Each row is a point on a tangle of strands that fork, close into loops and nearly touch. The rows are in no order.
Points whose rows are less than 74 apart are linked; no others are. Some points are linked to none.
J791: [  1  -6  -4   0   6 -29 -11 -12  18 -27  11  19 -14 -17   4  -9   8  18
  -4 -28  30   1  -9  -9   3 -25  -9  12  28  -8  -8 -35  -3  13   0   6
   8   0  -8 -27 -10   2]
J937: [ 12  -2   6   7 -21  28 -17  32 -11  -8   4   7  14  17  19  17  -9   6
  27  -4  -9   0  24  -1   7  17  20 -11   6  22   0   5  16  -2 -26 -15
  -8  -8  11  16  38  -8]
J168: [ 12  22 -12  -9   2   1 -22  17  -2 -14   4  -4 -16  -4 -11 -15  11  -8
 -21 -10   7   1 -21  13 -38 -32 -14   0   8 -10 -17 -22  -9   3  10  -3
   9   7  -6   0 -22   7]
J625: [  9 -24  -1  14 -26  -6   0  -9  -4 -28   6  31  13 -20   4  12  15  13
   5 -24  11   6  27 -14 -33 -10   9  -1  13  13   0 -14 -10   8   7  -8
  13 -21  -2  -8  12 -11]
J507: [-25  -1 -16   0   6   2  16 -17  -4  12  -2 -10  -6 -12 -19  11 -24  -4
   3  29  -2  -4 -38   2  23  17  -5  -5 -23  -6  45  15   7   6   2  40
   1  20 -13  15  -5  19]
J645: [-17  10  20   4   0  -3  12 -17  22  29 -14 -24  21   0 -24 -41   8 -13
 -22  18 -22  -6  -2  10 -20 -26  -3  15 -23  -4  -9  10   8 -15  20   2
  -3   5  11  -4 -29  -7]
J253: [ 11 -10  13  11  -6  14   8  10  -3  11  -7  20  16  31   3  25 -12   1
  41  -1  -2 -11  39  -5  17  23  14   1   5  21 -26  45  27 -22 -16 -19
 -22  12  16   8  34 -13]
J83: [ -2  12 -14  -6  13  -4 -19  19  -3  -6   2   4 -37   2  -9  12 -14   1
  -3 -10  11   3 -39   1  13  -7 -19   7  16 -15 -24 -11  -5  13  -3   9
  -3  26  -7  -6 -13  19]
J31: [  5 -16 -12   1   5 -13  27   1   8 -28  -5  11 -19  -8 -22   7  14 -28
  -2   1  12 -11 -14 -16 -49  -9 -28 -13  -4   1   4  -8 -18   3  22  -1
 -18  21 -16  -9 -26  12]
J890: [  4  12   0  13 -24   9 -24  14  -7 -26   0  14  32 -15 -25   2  -4   2
  -2   2   4   0   3   6 -33 -36  28  -3  -2  13  -4  -4   3   7  12  -2
  26 -22 -15   1  -6 -15]
J89: [ 17  -7  -8 -22  -1  -8 -31  -2 -11 -17  16  11 -12 -18  41  10  -7  26
 -17 -10  26  12  -7   6  18   2   8  -8  16   4  14 -48 -12  24 -14   9
  28 -28 -10 -14  30  -1]
J97: [  7  -9  -2  11 -23   0 -33  10  -5 -32  13  38   5 -11   7  17 -14  28
  14 -27  17   9  -6 -10   1 -10  28   6  19  10   0 -22   7  16  -8   6
  25 -19  -9 -13  19  -8]
J484: [ 14 -19 -17  -5  16  -6  12 -10 -12  -4   5  -8 -22   0  14   4  20  -9
 -15 -18  10   3  12 -13 -30  -2 -33  -3   4 -15   0 -13 -31  -1  14 -16
 -12  10  -6  -3  -9   0]
J320: [ 11 -12 -23 -11  12  11  -1   7 -25   1   9 -15 -13   7  21  16  -2  -3
   2  -8  -5   8   8   0   1  20  -3 -10   1  -6  -2  -1 -20   1  -9  -5
  -2  -2  -7  12  16   1]
J804: [-15  -9  11  11   4 -12  22  -7   1  16   7   4   7   8   9   5 -20  12
  25   0   3  -3   6  -3  50  17  13  14  11  -7  -5  30  10  -2  -7   2
 -10   4   9   5   7  -4]
J693: [ 22  11 -11  -3  -7  32 -10  29 -13  -2  -7 -21   4  21  -4  -3  22 -14
  -1 -15 -29   4  13  11 -48   0   2  -6  -5   8 -34   8 -12 -17   8 -19
 -12   3   5   5  -5 -14]
J938: [ -7  14  -6   4 -21  11 -28  23 -13  -4   2  12  10 -18  -2   8 -29  13
 -14  25  -2  11 -23  14  13  13  17 -15 -18  11  20   3  10  21  -7  22
  27 -21  -6  14   7  -5]
J585: [  9   8 -13  -8  -6  23 -25  36 -31  -4   5  -8  -6  17  22  17  -9   3
   4   3 -16   9  -9  12   3  24   5 -16  -3   1   1   0  -6  13 -21  -3
   2 -10   0  21  20   2]
J540: [ 20  38   1  -2 -14  25 -45  49  -7 -15  -3   0  -3  25   0  -3   1  -6
  10 -11 -19  -3  -4  14 -12 -13  14   1  18   8 -37  -3  20  -7 -14 -17
  -9  -4   1  15   8  -2]
J391: [  2 -18  -6   4  -1   3  26   2 -12 -12  -4  15  -3  -4 -16  12  10 -10
  14  -2  -2  -4   3  -5 -25  12  -2  -5 -10   4 -13  23 -13  -6  16  -4
  -9   5  -1  -1  -9  -4]
J995: [-22  -2   4  17 -14  -2  18  -2   0  -7 -12  17  16 -13 -46   0  -2  -7
  12  23  -6 -17 -11   0 -15 -11   8   0 -23   7  -1  36  10   8  20   7
   4   6  -3  -3 -27  -7]
J859: [-14  -3  21  12 -12 -13  33 -19  15  17 -15  10  25   1 -30  -8  -1  -5
  12  20 -14 -15   8  -1   2  -9  12  14 -20   0 -13  42  17  -3  13  -5
 -11   9   7  -6 -20 -15]
J230: [ -2  -9 -18   7  -8  -8   0  19  -8 -40  -1  26 -18 -10 -32  18   2 -10
   7  -2  20  -8 -21  -8 -38 -13  -6  -4   8  -2 -15  -7 -11  12  13   3
  -8  15 -14  -6 -20  16]
J322: [ -6 -32   4  12 -13 -31  27 -29  17 -28   6  35  10 -27 -15   5  17   5
   1  -1  23 -10  12 -22 -24 -20  -2   0   2   6  22 -13  -6  12  16   8
   5 -16  -7 -17 -14  -3]
J919: [  8 -10  16   6 -11  14  16  -1   1  12  -6   9  13  25  -1  26  10  -4
  32 -20  -4 -12  52 -16  -5  25  10  -1   5  25 -35  31  12 -29  -8 -27
 -32   4  15   1  32 -21]
J786: [  1  22   3 -12  20  10 -13   9   5  22 -13 -22 -15   8  -6 -31   6 -15
 -26   2 -19   4 -26  16  -1 -13 -25  -1   4 -17 -15  -3  -3 -11   5   6
  -4  11   9   9 -23  12]
J764: [ 10 -20  -3  11 -25   7 -16  -2  -9 -28   5  28  16 -14  12  23   5  22
  13 -25  10  11  24 -17 -17  -5  21   1  18  20   7 -21  -1   9  -6  -9
  26 -30   5  -5  30  -8]
J115: [  8  21   4  15 -21  15 -22  24 -11 -23  -2  13  22   2 -21   4   0  -3
  14  -2  -4   0   6   6 -28 -25  29   7   3  18 -23  14  15  -4   8 -10
  11 -12  -6   9   0 -15]
J512: [ -6 -11  26   9  -5  -4  37 -15  10  25 -12  12  24   9 -12   2   7  -7
  10   0  -9  -7  32  -6  -1   9   6   7 -17   5 -21  42   5 -14   3 -17
 -19   0  10  -6  -1 -20]
J299: [ 19   9   3  -3  -7  26  -5  12   1   1  -5 -24  14  19  -5  -9  31 -14
  -3 -28 -18  -4  34   0 -54  -9   7   0   2  12 -40  -5 -12 -25   8 -25
 -16   1   6  -7   6 -20]
J603: [ -4  12  36   3  16 -19   5 -24  33  20  -1  -7  -1  -2   8 -44  10   6
 -13  -9   3   6   4   1  17 -25  -2  26  21 -20 -21 -17  13 -14   1  -5
  -6  -4  25  -8 -17  -3]
J26: [-13   0  -4  -1  22  -6  -7   9 -12   0   9   2 -23  12   6  18 -28  13
  19  -7  13   1 -27  -3  58  21   8  12  17 -17 -16   8   1   2 -19  13
 -10  18  -6   1   7   9]
J842: [-19  -8  -2   3  19 -19  22 -33  35  16  -5 -14  -3 -13 -17 -27  10 -17
  -6  14  -6  -9 -21  -5  -4 -11 -22   7  -9 -11  21   1   8  -4  11   8
 -11  17   4  -9 -32  13]
J268: [-14 -24  -1   3  10  -7  38 -31   3  25   3 -20   5  -1  -6  -9   9 -10
   0  14  -7  -5   4  -3   7  14  -6  -6 -25  -6  20  23 -15  -8  15   4
 -11   0   2  -5  -9  -4]
J106: [-16 -16  -2  17  -5   6  16   7 -15 -10  -4  30  14  -6 -17  32 -22   4
  27  15   6   2  -9  -8  22  22  20   7  -8   4   5  41   2   9  -6  10
   6  -3   1   5  12  -2]
J269: [ 26  36  23 -19  15  10 -32  19   6  15  -6 -17  -7  14  19 -35  20  -2
 -24 -12 -18   4  11  19 -12 -18  -6   2  21  -8 -32 -30   3 -12  -5 -12
  -1 -11  17  11  -6   1]
J171: [-15   3   4   1  22 -17  16 -17  30  17 -12 -16  -8  -5 -23 -37  18 -23
  -7   5  -5 -12 -26  -9  -8 -21 -33  11   7 -19  -7  -3   9  -8  12   5
 -16  20   7  -8 -40  15]
J452: [ -7 -10 -18 -13  19 -24  -5  -9  -2 -14   5   0 -38  -7   9  21 -12   8
  -5 -10  37  -4 -21 -16  20   4 -26   9   9 -16  14 -26 -19   9  -8   6
  -4  20 -18 -14   3  29]
J488: [ 18  -3   4   1 -25  21 -24  22 -12 -10   9   0  14  14  32  14   6  16
  14 -12  -7   5  29  -6   0  10  15 -15   8  22  14 -13   6   4 -28 -18
   5 -18  14  12  44  -9]
J529: [ 15  -2   3   5  -8   8   4 -10   1  -8   1 -11  17   3  -8  -5  30  -6
  -8 -31  -8  -4  30  -4 -53 -22   8   3   1  10 -30  -3 -15 -17  15 -21
   0 -11  -2  -7  -4 -20]
J430: [  3   3 -15   7  -1  -3 -12  26  -7 -30   0  26 -20  -3 -24  14  -5  -1
  12  -8  12  -2 -28  -2 -16 -16   0   8  16  -6 -29  -1  -5  14   2   2
  -4  16 -13  -5 -18   9]
J961: [ -6   9  -4   6 -25   1 -21   9   0 -18   2  25  18 -32 -12  -2 -19  21
 -18  15  12  11 -21   6   0 -12  21 -11 -16   8  30 -14  16  23  11  27
  42 -19 -13  -3  -5 -10]
J464: [  3 -25   7  10 -14  15  16  -8 -12   8  -2  19  26   5   6  40   1  -1
  24  -3  -1  -3  48 -18   2  23  23 -10  -8  29  16  30   4 -10 -13 -16
   6 -19  17  -2  46 -14]
J555: [  3  14  -5 -21  13  -5 -19  10 -25   9   8  -8 -20  13  34  11 -21  17
  -7   1   4   2 -18   7  59  31  10  -2   5  -9  11 -19  -8   8 -28  16
  13  -8 -13   7  24  17]
J665: [ 10   3   0 -28  13  -9  -7 -26 -14  17   8 -25 -12  -8  42 -12   4   3
 -35   6   1  10   7  18  23  14  -8 -15  -8  -6  43 -27 -20  -1   1  18
  21 -26 -13   7  16   9]
J44: [ -1  19   3   5 -27   3 -25   4   0 -18  -3  12  34 -24  -2 -11 -10  15
 -16  17  -2  11   6  11 -16 -21  30  -7 -14  14  21 -15  15  16   5   8
  43 -25  -7  -1  -1 -19]
J92: [-18 -17   8   0   5 -12  34 -33   2  32   5 -23  14   6  18 -12  -7   8
  -5  17  -6   3  15   6  28  16   6   0 -19  -6  28  23  -7  -5   4   0
   1 -12   7   5   6  -4]
J524: [  0 -13 -22 -17  13  -9  -1   1 -30  -9   9 -11 -24   3  24  24 -11   8
  -8  -7  24   7  -8  -8  18  15 -14   0   4 -13  15 -16 -29   7 -11  11
   5   5 -17  -5  15  22]
J233: [ -4 -13   3  13 -11  17  21   3 -16   0 -15  34  23   1 -31  31 -12 -12
  23  20 -11  -1  11  -8  -7  25  16  -8 -30  14   1  51   0  -1   7  -3
   4  -5   3  -3  12 -16]
J154: [ 12  23 -11  -4  -5   3 -36  22  -5 -23   4  10 -12  -2 -13  -5   7   1
 -11 -21   8   1 -20  13 -22 -33  -1   8  22  -7 -35 -22  -5   7   4  -4
  13   9 -10  -4 -18   6]
J377: [  2  -8 -22  -5  34 -23  16 -13   9 -12  -8  -5 -41  -1  -7  16   1 -27
   3   3  27  -8 -14 -34   0  -1 -48   7  11 -21  15 -23 -18   3  -1 -13
 -32  30 -19  -9 -18  21]
J17: [ -2  11  18  13   6  -4  -9   8  18  -3   7  11  -6  10   8 -11  -9  11
  15 -16   8   3  -1   4  23 -10  11  20  33  -6 -39   5  17  -6  -8 -11
 -14   9   9   0  -4  -3]
J839: [ -4 -19  18  14 -13  11  16   0  -7  13  -6  28  30  16   7  38 -11   2
  32   8  -3  -5  49 -11  26  20  21   1  -4  27   6  43  14  -8 -21 -18
  -2  -3  15   0  43  -9]
J218: [ 11   3  15  -2   6   1   0  -5   6  12   7 -10   5  14  41  -6  -9  18
   9  -9  -1   3  30   6  32  10  12   3  12   3  -1  -5   8  -9 -13 -17
  -7 -12  17   8  26  -5]
J344: [  6   0  -5  11 -22  34   6  23 -21   1 -18  12  23   4 -27  22  -3 -13
  13  21 -23   7  12   5 -26  16  18 -11 -32  21   0  43   4  -6  11  -8
   8  -8  -2   4   3 -21]
J757: [  2 -17  -2   9   8 -30  26 -19  11 -22   8  15 -13  -7  -8   0  34  -7
   5 -20  11 -10  11 -26 -21 -17 -21   6  17 -11 -21 -11  -4  -1  13  -8
 -24   5  -1 -19 -27   3]
J240: [-15   1 -15  -6  17  16  28   3 -27  20   1 -23 -11  21  -1  17 -12 -15
  23  23 -17   3 -12   3  29  35   2  -1 -15 -16  -3  33  -8  -8   0  12
 -16  22  -5  18   1  14]
J61: [ 15  23  17  -4  -3   7 -31  21   6   7   2  -2  -5   9  18 -21  -1   6
 -10  -3 -11   6   4  22   9   1   8  -2  16   2 -15 -13  11   2 -15  -8
   3 -12  11   9   4  -4]
J330: [-19   6  16  10   9  -6  17 -10  15  19   4  -6   1   0  -2 -18 -15   5
   7   6  -8  -3 -16   7  38   1   5  19  11 -18  -8  23  13   2  -2   3
 -13  11  13   4 -12  -1]
J851: [ 10  29   3   8 -15  26 -30  38 -11 -20  -4   2   9  17 -16   1  -2 -10
  17  -8 -14   0  -9  13 -28 -18  18   4  13  12 -35  11  11  -6   3 -13
  -4  -2  -7  14  -5  -6]
J333: [-24  -4  -3  18 -16 -11  19  -8  17 -12 -11  17  14 -23 -40   0  -9  -3
   7  28   1 -15 -22  -4 -11 -10   1  -2 -19   6  24  15  15  11  21  21
  14   7 -12  -3 -29   3]
J282: [  0  17   1  -4  -6   8 -31  27 -15   1   4  10   6  -7  14   8 -28  19
  -9  15  -1   7 -19  15  39  21  19 -15  -5   5  24  -9   6  23 -19  20
  22 -25  -5   8  17  -1]
J704: [ 19  17 -18  -9  -4  26 -33  35 -21  -3  -1 -13 -18  15  10   4   3  -8
 -16  -3 -25  10 -16  17 -17   8 -11 -20  -2  -3 -14  -8 -10  12 -14  -6
   6  -6  -1  17   3  -1]
J946: [-30  -6  -6  12  -1 -18  16 -23  29  -5  -6  10   5 -28 -33  -7 -17  -4
   1  26   5 -16 -30  -4   0  -3  -4  -4 -11   5  41   0  16  16  17  25
   6   9 -11  -3 -29  13]
J534: [-27 -21 -16  -1  11 -10  30 -19 -15   4   6  -3  -1  -9  -9  18 -17   2
   6  25  12  -2 -20  -6  26  30   4  -7 -17  -4  48   7  -6   5   1  36
   8   7 -17   7   6  25]
J853: [-11 -14  11  -2   4  -8  34 -22  17  30  -5 -21  13  -4 -12 -28  19 -20
 -16   8 -13  -1  13  -1 -24   1 -13   3 -27  -3   2  18  -7 -16  22  -2
 -16   5   6 -17 -24 -12]
J291: [-11  22 -13  -7   9  10  -8   8   8  12 -12 -15 -21  -6 -29 -11  -6 -21
 -18  15 -13  -2 -52  16  -7 -11 -30  -4  -6  -9   1  -1   3   3  11  21
  -5  29  -2  10 -24  22]
J874: [ 19   3 -18 -12  13   2 -12   0  -7   1  -4 -15 -22  -2   6 -12  22 -13
 -24 -14  -1   9  -3   4 -32 -16 -36  -2   5 -21 -10 -16 -21  -5  11 -12
   0  11  -1  -1 -17   5]
J941: [ -1   5  -6 -21  21  -9   4 -28  -3  24   6 -33 -21  -9  22 -16   4 -10
 -34  14   3   6 -14  16  18   5 -22  -9 -10 -11  36 -19 -14  -6   2  24
  10  -2  -9   8   3  20]
J916: [-11   1 -27 -15  24   8  20   2 -25   7  -6 -20 -29  18  -5  23  -9 -21
  10  16   2  -1 -28  -3  24  26 -19   4  -9 -19   1  12 -20  -6  -1  14
 -16  39 -10  15   1  30]
J207: [-12 -18  -1   9  -4 -36  14 -38  28 -16   9  16  16 -25  -4 -14  17  10
 -13   4  23   1   4  -8 -11 -27  -4   4  -2   2  30 -18  -1  17  19  10
  16 -11  -4 -21 -18   1]
J486: [ 11  14   0  10 -27  33  -4  31 -11   1 -19  -2  34  12 -20   4   0 -11
   5  17 -29  -3  24   7 -35  -4  23 -17 -33  27  -7  23  12 -13   3 -17
   6  -4  -2   2   5 -24]
J211: [ 19  28  12  -3   4  14 -33  36  -1   4   2  -8  -9  27  20 -11  -5   1
   6  -8 -15  -5   6  13  18   1   1   1  25   1 -31  -9  19  -7 -23 -18
 -14   3  16  14  11   1]
J226: [-15 -19 -18 -11  24 -33  12 -19  -3 -12   0  -1 -26  -9   7  25 -16   4
   0   0  42 -12 -25 -27  26  17 -17   2   3 -12  37 -29 -12  11 -10  14
   0  21 -31 -15   1  37]
J184: [ -4  11   2   9   2  19  13  17  -5  11  -8   2  -1  14 -17   3 -11 -11
  19  11 -17  -2 -13  11  11  14   8   7  -4  -4 -32  43   7  -8   5  -4
 -18  18   7  15 -10  -5]
J860: [  4  -2  22   2 -16  13  13   0  17  29 -15  -6  35  20 -10  -8   1   1
   2   0 -19 -15  55  -2 -10  11  10   5 -19  24 -18  31  20 -21  -6 -26
 -15   8   8  -6  18 -26]
J376: [  5 -28   8  14 -19  19   3  -3 -17 -16  -3  31  16  -5  -1  46   8  -2
  29 -21   4  -1  38 -29 -14  18  19  -6   4  28   3  16  -3  -8  -7 -18
   5 -26  15  -2  44 -10]
J522: [ -9   6  -7 -10  19  -5  -9   6 -19   6  12  -4 -23  12  19  15 -24  16
   5  -6   9   6 -22  -3  65  23   9   7  12 -17   4  -3  -6   3 -25  20
   7   4 -13   0  15  20]
J878: [ 15   5  11  -2 -28  29  -1  25   1  15 -16 -14  41  20 -11   2   4  -4
  -1   7 -31 -10  44   4 -25   7  13 -15 -29  32  -9  27  14 -24 -10 -21
 -12   2   8  -4  20 -26]
J457: [  1  19   3   7  13  15   1  23  -2  11  -7  -9 -13  19 -10  -9  -8 -12
  13   0 -13   3 -21  10  13   3  -7  16  12 -17 -44  22   8  -8  -3  -6
 -19  21  14  17 -14   4]
J801: [ 11  -3   4  15 -24  30 -20  36 -13  -4   0  14  15  35  11  26 -12   1
  44   3 -12 -10  29  -4  14  25  18  -7   6  33  -6  23  24 -14 -26 -17
 -19   9  14  20  41 -10]
J790: [ -5  -5   2   9  15 -23  24 -14  17  -4   2  -2  -9  -2 -17 -16  29 -16
   4 -13   2 -10   1 -17 -24 -27 -21  13   7 -17 -23  -3   1  -4  14  -5
 -20  10   1 -13 -33   4]
J812: [ -5   8  26   3   4 -21   2 -33  30  17   0  -7   7 -13  13 -41  15  10
 -20   4   5   8   5   9   5 -25  -1  14   6  -6   2 -16  10  -1  12   0
  10  -7  14  -7 -17  -9]
J146: [ 17 -15   8  -1 -28  17 -12  -4   4  -2   5  -6  31   5  26   8  13  15
   3 -12  -8   1  54  -8 -11  -1  15 -18  -1  33  21 -16   5  -4 -14 -19
   7 -21  18   3  45 -20]
J298: [ 12 -20   5  -3 -22  16   1  -5  -2   4   1  -9  29  -1  17   9  20  12
   0 -12 -11   8  45  -2 -30   4  12 -15  -9  26  15 -12 -12  -3   2 -23
  11 -26   8  -2  28 -20]
J542: [-21  11  28   7   5  -2  14 -19  30  30 -11 -21   5  -2 -15 -41  -3  -2
 -10  18 -15 -10 -13   5  19 -17  -3  21  -4 -16  -8  19  21 -11   9   6
  -7   9  21  -1 -27  -3]
J864: [-22 -19 -20 -10  11 -27  24 -27 -10  -4   8  -3  -7 -15   5  16 -19   4
   0  13  28  -5 -16 -14  19  20  -2  -1 -14  -4  59 -20 -14   3  -2  28
  11   7 -29  -3  16  38]
J539: [  8   6   9 -14  22   3  -4  -1   3  25  -1 -34 -11  20  26 -20   7  -3
 -11 -12 -13  11  17   7  12   8 -15   4  12 -18 -16  -7  -8 -16  -7 -17
 -15  -3  18   6   2  -2]
J251: [  7   8  20   2   9 -25 -16 -21  26 -12  11  11  -5 -10  13 -21  25  16
  -5 -31  23   8  10   0  -2 -36   1  22  35  -8 -27 -36   5  -3   2 -12
   1  -6   7 -23  -9  -6]
J267: [  6  22  26  -5  23  -1  -8   2  20  31  -8 -21  -6  18  21 -43   9  -5
 -17  -7 -13   2   7   7  10  -9  -9  10  18 -18 -28 -11   6 -23  -2 -14
 -12  -4  25   7  -6  -3]
J994: [ -8  -5 -12  -9   6 -10   5 -16   2   4   6 -17 -15 -14   2  -9  -3  -7
 -26  10  12   5 -18   9  -1   1 -22 -10 -16  -7  36 -14 -12   8   6  19
   5   8 -11   3  -5  19]
J352: [-23   3  -3   8  -9  10  11  -2  -6   7  -5  -1  10 -14 -24   5 -28   3
   3  34 -16   2 -26  10  22  10   7  -4 -24  -1  18  34  12  13   4  20
   7   7  -2  12 -10   1]
J983: [ -2 -11 -20 -10  15 -21  21  -9   7 -18  -6   4 -28  -7 -12  11   1 -23
   2   7  24  -8 -22 -17 -21   0 -35  -4   2 -10  14 -13 -14  10   7  -3
 -19  29 -20  -4 -18  23]
J143: [ 12  -1   4  -9  15   7   1   0  -2  22   9 -30  -4  23  42  -5  10   3
  -2 -19  -7   5  35   4   6  13  -3   0   9  -5  -7  -6 -10 -15 -13 -25
 -15  -8  19   6  17 -10]
J971: [ -5   8 -14 -17  34 -23 -16  -9  12   5   1  -3 -43  -8  -2   8  -9   4
 -11 -10  32  -8 -36 -14  32 -10 -39   5  19 -15   9 -38  -3   5 -13   8
 -13  30 -11 -21  -7  30]
J334: [  3  17 -12 -16  29 -15 -25   4  18   4  -7   1 -44  -4 -11  -1  -3   1
 -15 -10  20  -2 -40  -4  25 -22 -36   6  23 -18  -9 -28   0   3  -6   8
  -5  29  -3 -16 -19  25]
J950: [-16 -22   3  10   6 -16  25 -11  -5  -5  10  20   0  -5  -6  20  -9  10
  26   6  14  -1  -3 -20  20  13   8   3   0  -3  10  23  -7   6  -3  10
  -1  -1   2  -6   4   6]
J617: [ 14 -18 -17  -6  15   0  16  -5 -27  -6   8 -16 -16   8  18  18  17  -8
   3 -16   1   4  17  -9 -17  13 -22  -2  -3 -15  -6   5 -33  -7   2 -15
 -11   6  -6  -4   3  -3]
J759: [  4 -16   5   3 -12  -1  19 -17   7   6   4  -4  19  -5   6  -5  26   4
  -6 -15  -6   2  35  -5 -34  -7   5  -5 -11  10 -10   4 -12  -6  13 -13
   1 -13   3 -13   1 -27]
J319: [ 16  -9   2 -17  -5  -3 -21  -6  -6 -10  15   1  -5 -15  38   0   5  23
 -14 -13  11  15  10   7   0   2   7 -11  11   6  17 -37  -8  14  -8   1
  19 -30   1  -5  23  -8]
J124: [ 21  20  -9  -9 -12  36 -24  39 -13  -2  -6 -21   5  18   5  -6   9  -6
 -11  -3 -34   9   4  16 -33   7   4 -18 -14   7 -13  -4  -2  -6  -2 -13
  -1  -9   5  11  -2  -9]
J770: [-20 -11   3  -3   8 -12  21 -36  -1  23   8 -16  12   1  21  -8 -14  17
   1  16   3   3  11   5  50  18  13   6 -11  -4  34  11  -4  -1  -4  17
  14 -13   5   6  11   4]
J638: [ -4   0 -14   8 -18 -10  -2   2   4 -25   3  12   0 -22 -27 -12   7 -11
 -16   8  11  -2 -18   2 -46 -27  -4  -9 -11   7  16 -16  -7  13  27  11
  17   2 -21  -3 -22   3]
J731: [-12  -4  18   9  -3 -30  11 -38  35  -3  10   6  14 -24  -1 -27  10  16
 -11   2  15   0   2  -2   6 -25   3  14   2  -7  15 -11  15   5  14   6
  14 -12   4 -16 -22 -10]
J305: [ -8  13 -22  -8  11   0  -7  15   2  -3 -11  -2 -34  -1 -28   7  -9 -20
  -9  10   3  -5 -49   1  -5  -7 -35  -1   6 -11  -3 -11  -3  10   4  11
 -11  42 -12   6 -28  27]
J170: [  4  13   8 -13   1   0 -29  12 -16   1  11   1  -5   2  34   7 -19  23
  -9   7   6   7 -10  10  44  28  21  -9   0   5  23 -19   2  12 -25  18
  20 -25  -4   5  29   2]
J263: [ 19   9   7 -25  10   0 -12 -15  -2  17   0 -28  -3  -6  38 -25  15   1
 -44   6  -8  10  12  27   2   7  -5 -18 -10  -1  33 -33  -7   3   0   6
  17 -29   8   8   8 -13]
J979: [ -2 -14   9   6   6  -1  19  -6  -7  11  11  -1   4  19  25  11  -9   7
  29   0   4  -2  23  -7  37  22  11  12  12  -5  -8  26   0  -8 -15 -13
 -12  -3  10   6  22  -5]
J815: [  1 -21   7  10  -7 -39  30 -29  17 -27  10  32   5 -12 -18   3  28  -1
  13 -14  13 -12  22 -26 -26 -24  -1   4   9   3 -11  -6  -1   3  14   4
 -11 -13  -2 -19 -22  -4]
J974: [-29  -2  -6   6   7 -19  13 -29  36   8  -2  -6   0 -21 -26 -13  -8 -12
   4  21  -2 -13 -37  -4   9  -1 -18   3  -8  -6  31  -3  20   8   5  30
 -10  20  -9  -2 -30  20]
J721: [ -8   6 -10   0   0  22  18   7 -10  20  -8 -17   4   9 -16   8 -16 -14
   9  24 -24   2 -15  13  13  22   5  -4 -23  -5   1  40   0   1   7   8
  -8  15   3  17  -6  -1]
J15: [ 21   8   9 -17 -10   1 -23 -10   0   3   4 -12  13 -10  37 -18  15  13
 -30   3  -7  15  17  19  -8   2   8 -20  -8   6  31 -37  -3   5  -2   0
  29 -38   4   3  14 -18]
J416: [  6  -8   2   5  -9 -11 -27   9   3 -33  14  34  -1 -17   6   6  -6  31
   9 -33  32   4 -12  -6   2 -21  17  12  30   0 -14 -30  -1  19  -7   6
  19  -9  -9 -21  10  -4]
J471: [  8  21  13  -3 -12   2 -25   7   9  -9   1  11  10 -11   9 -20  -8  17
 -15   4  -1  12   2  17  12 -10  20   2   2   7   4 -18  18  11   0   6
  21 -21   2   5   2 -12]
J717: [  3  25   1   2  12  22  -4  25  -1  15 -12 -16  -9  17 -19 -25   5 -22
  -7   1 -29   7 -23  13 -12 -11 -11  12   3 -16 -41  17   4 -11   7  -5
 -14  18  12  15 -28   7]
J827: [ -5  -7 -13  -2 -10  -1   0  -5  -1  -4  10   1  -2 -14   1 -15   1   2
 -19   3   2   5 -12   7 -20  -9  -5  -6  -6  -1  20  -8  -4   9  13   7
  11  -5  -5   1  -9   2]

How many points has the smallest loop of links through each point below? Write - if it is on no loop.
J154: 12
J457: 16
J44: 8
J585: -
J15: -

A fork is a point with three links, a tip a point with one. Leave the first point through the second and follow the links. Name the first fork or tip that comes.
J299 / J529: J253
J995 / J859: J804
J555 / J170: J44
J801 / J937: J320
J638 / J827: J89
J804 / J330: J770
J322 / J207: J267
J251 / J791: J625
J291 / J786: J721

A piece is all that can be reached along the links. How many separate loops has the piece of each point below (a circle has one, a figure eight two, a Y none), and how many tips (points with one link)?
J171: loops 2, tips 2
J693: loops 2, tips 4
J827: loops 0, tips 2
J625: loops 0, tips 2

Name the points in between on the shortest way along the links from the first point to the second, in order.
J950 / J603: J804 > J979 > J218 > J143 > J539 > J267
J268 / J878: J853 > J645 > J542 > J330 > J804 > J950 > J106 > J233 > J344 > J486
J839 / J488: J253 > J801 > J937
J759 / J334: J529 > J299 > J693 > J124 > J704 > J585 > J320 > J524 > J452 > J971
